Each row is a point on a tangle of strands that fork, close into loops and nearly touch. The rows are in no order.
Two points are linked if the straight distance between their rows is under 37.1. Some points are linked to none.
pas: [ -9  23 -34   3   0  19   6   4 -33 -13]
nufo: [ -5  -7 -18  -9  14  -1  -6 -36  27  -8]
fad: [ 16   8  -1 -49  -5 -20 -21  32 -38   5]
vul: [ -7   7  13  25  12  13  16  -3 -18  16]
meka: [  7 -10 -40  26   4   0   7 -55  20 -33]
duri: [ -2  19 -14 -24  -9  -5   3  15 -31 -12]
fani: [ -8  -5  28 -10  -8 -14  12   9  19  12]
Goteb: [ -1  19 -20  18  14  40 -23 -17 -17  20]
siz: [ -8 -15  25  33 -17  -9  37  16  24 -16]
Fab: [ 24 -19  15 -21 -24 -31   1  49 -17 -10]
vesub: [ 21   2  34   9  -3  -7  13  40 -41   3]
lat: [ 44 -21  46   5  -2 -12   8  59 -22   7]
gode: [ -3  -2  19  14  34  12 -19 -43  20  46]
mosum: [  8  14 -13 -14 -16  -5   8  29 -50 -19]
zapi: [  3 -10  34 -15 -19 -25   1  29  16  10]
mov: [-10 -16  37  26   6  -2  21 -13  30  23]
mobek: [ -9   5 -51 -20  12  11 -24 -30  10 -43]
Vafif: [-17 -27   5  32 -13 -17  21 -21  65   3]
Mam: [  4  13 -50  24  -2  51 -24 -21 -18 -14]
tosas: [ -8 -13  52  25   5  -3  20   1  23  26]
mal: [-11 -17  28  36 -11  -5  35   4  29  -3]
petat: [-15  15  -7 -47  33  13 -56 -14  13  20]
vofur: [ 29 -24  -3 -38 -23 -31  -7  53 -29 -12]
selu: [ -6   5  32  23  14   8  18   4 -16  25]
bebev: [-12   1  -6 -32 -15 -19   4   5  14 -13]
Vuza: [-13  -6   8  -3   3  -6  13 -11  21   8]
guz: [-10   8  29  14  28  17  -9 -15  -2  50]
libik: [  3 -12  56  30  -5  -5  29  23  17  10]
mir: [ -5 -28   1  28  -4 -12  14 -41  59   2]
rof: [ -2  11  -6 -14  33  35 -74 -33  15  26]
Kudi: [ -2  -2 -50  17   5  10  10 -38   2 -38]
Vaz: [ -4  22   4 -41  11  -1 -25   9 -17  23]
zalon: [ 25 -14  17  -6 -20 -23  12  47 -24 -16]
besom: [ -7 -14  26  10  24  -2  -5 -39  38  37]
gova: [ 11 -14  13  21 -38 -37  11  53  30 -24]
tebe: [ 27  -6  -6 -42 -14 -23 -10  45 -48  -4]
potap: [ -8  22 -26 -15  -2   7   0   8 -31 -13]
misu: [  6 -14 -25  35   5   0  12 -55  21 -18]
disos: [-8  9 42  1 26  8 -8 -6 -4 50]
Koli: [ -2  10 -10  -2  30  34 -52 -29   7  25]
Mukek: [ -9  20 -54 -23  -7   9   4   4 -24 -41]
nezom: [ 25  -5  15   5 -15 -13  18  43 -39 -16]
zakol: [ -1 -22   9  20   8  -9   5 -52  51  12]
kot: [  2  21 -42  19  -3  57 -17  -7 -30   0]
dere: [ -9 -20  27  38   0  -2  33 -14  27   8]
sed: [  6  17   5 -46  -2 -12 -19  23 -29  13]
kemu: [ -3  -6  -6 -33 -36 -36   0  31  25 -17]
kubav: [  7  -8  37  26 -13  -6  34  24   2  -6]
bez: [  2  -1 -18 -20 -33 -24  20  25 -12 -36]
miv: [  1  14 -54  18   3  33 -14 -24 -17 -25]
Baga: [-12  21   0 -35  19   9 -28  -2  -4  23]
sav: [ -6  17 -25  23  -5  18  25   7 -41 -21]
pige: [ -4  12 -60  15  -1  19   7 -23 -15 -41]
monuk: [-15  -4  -8 -30 -26 -28   1   9  41 -15]
kevo: [ 32 -19  56   7  -4 -16   2  49   2  14]
Kiga: [ -3   4  23  24  33  22 -17 -34   5  55]
bam: [  1   7 -26 -16 -24 -13  23  22 -26 -39]
livet: [  3  21 -21   5 -14   6  20  22 -50 -25]
rubu: [ 18 -18  46  -6 -18 -30  -6  47  18  11]
midir: [  4 -13  -6  12  16  -5 -14 -59  42   2]
dev: [-11  18 -15 -32  24  24 -44 -13  -1  15]
vek: [-16 -22   7  11 -15 -15  17 -10  47  -2]
linok: [ -4   8  -6 -31 -12 -12   4  13  -9 -11]
suru: [-14  11 -57 -20   4  11  -8 -15  -4 -42]
fiz: [ -4  22  21  -2  16  17 -13  10 -28  39]
Ludu: [ -5 -24  26  22  13  -7   6 -44  51  31]
Vono: [-11   8  -7 -37  38  23 -75 -27  19  22]
Fud: [ -7   6   4  36   7  16  24  -8 -19   5]
Maguf: [ -9  23 -36 -45  -1   1 -19   7 -17 -22]
mebi: [ -4  26 -35  10  -4  38  -8   3 -37   0]
Gasid: [  4  -7  -7 -29 -34 -30   8  31   0 -24]
dapi: [  1  -5 -16   7  20   5 -21 -52  26  -4]
Feseb: [ -1 -13 -10  39   8   3  22 -43  15  -1]
Bodo: [-4  0 53 22 13  2 16  7 -3 29]
podiz: [-13 -14  -8  -1   0  -6  13 -23  34  -2]
zete: [ 31  -5  47   7   1  -8   8  45 -34  13]
ter: [ -5  14 -40 -15 -19  -5  23  14 -29 -42]

A fork is a point with three links, a tip a point with one. Leave the first point through the second and follow the links. Name the first fork or tip that comes.
pige, miv | pas
pas, sav | duri
siz, kubav | tosas
gode, besom | zakol
lat, kevo | podiz
Ludu, besom | disos
Bodo, selu | Fud

A tip is a point with one link. Name the tips that can be reached along the links from each point below, in the order of the rows.
Fab | disos, Koli
ter | mobek, Feseb
mov | Fud

Name the points in between on the shortest way along the links from the first point to the second, in order.
mal, vul | dere mov tosas Bodo selu
pas, bebev | potap duri linok
Vaz, tebe | sed fad
rubu, midir | zapi fani Vuza podiz nufo dapi
fad, zete | tebe vofur Fab zalon nezom vesub
zete, rubu | lat kevo
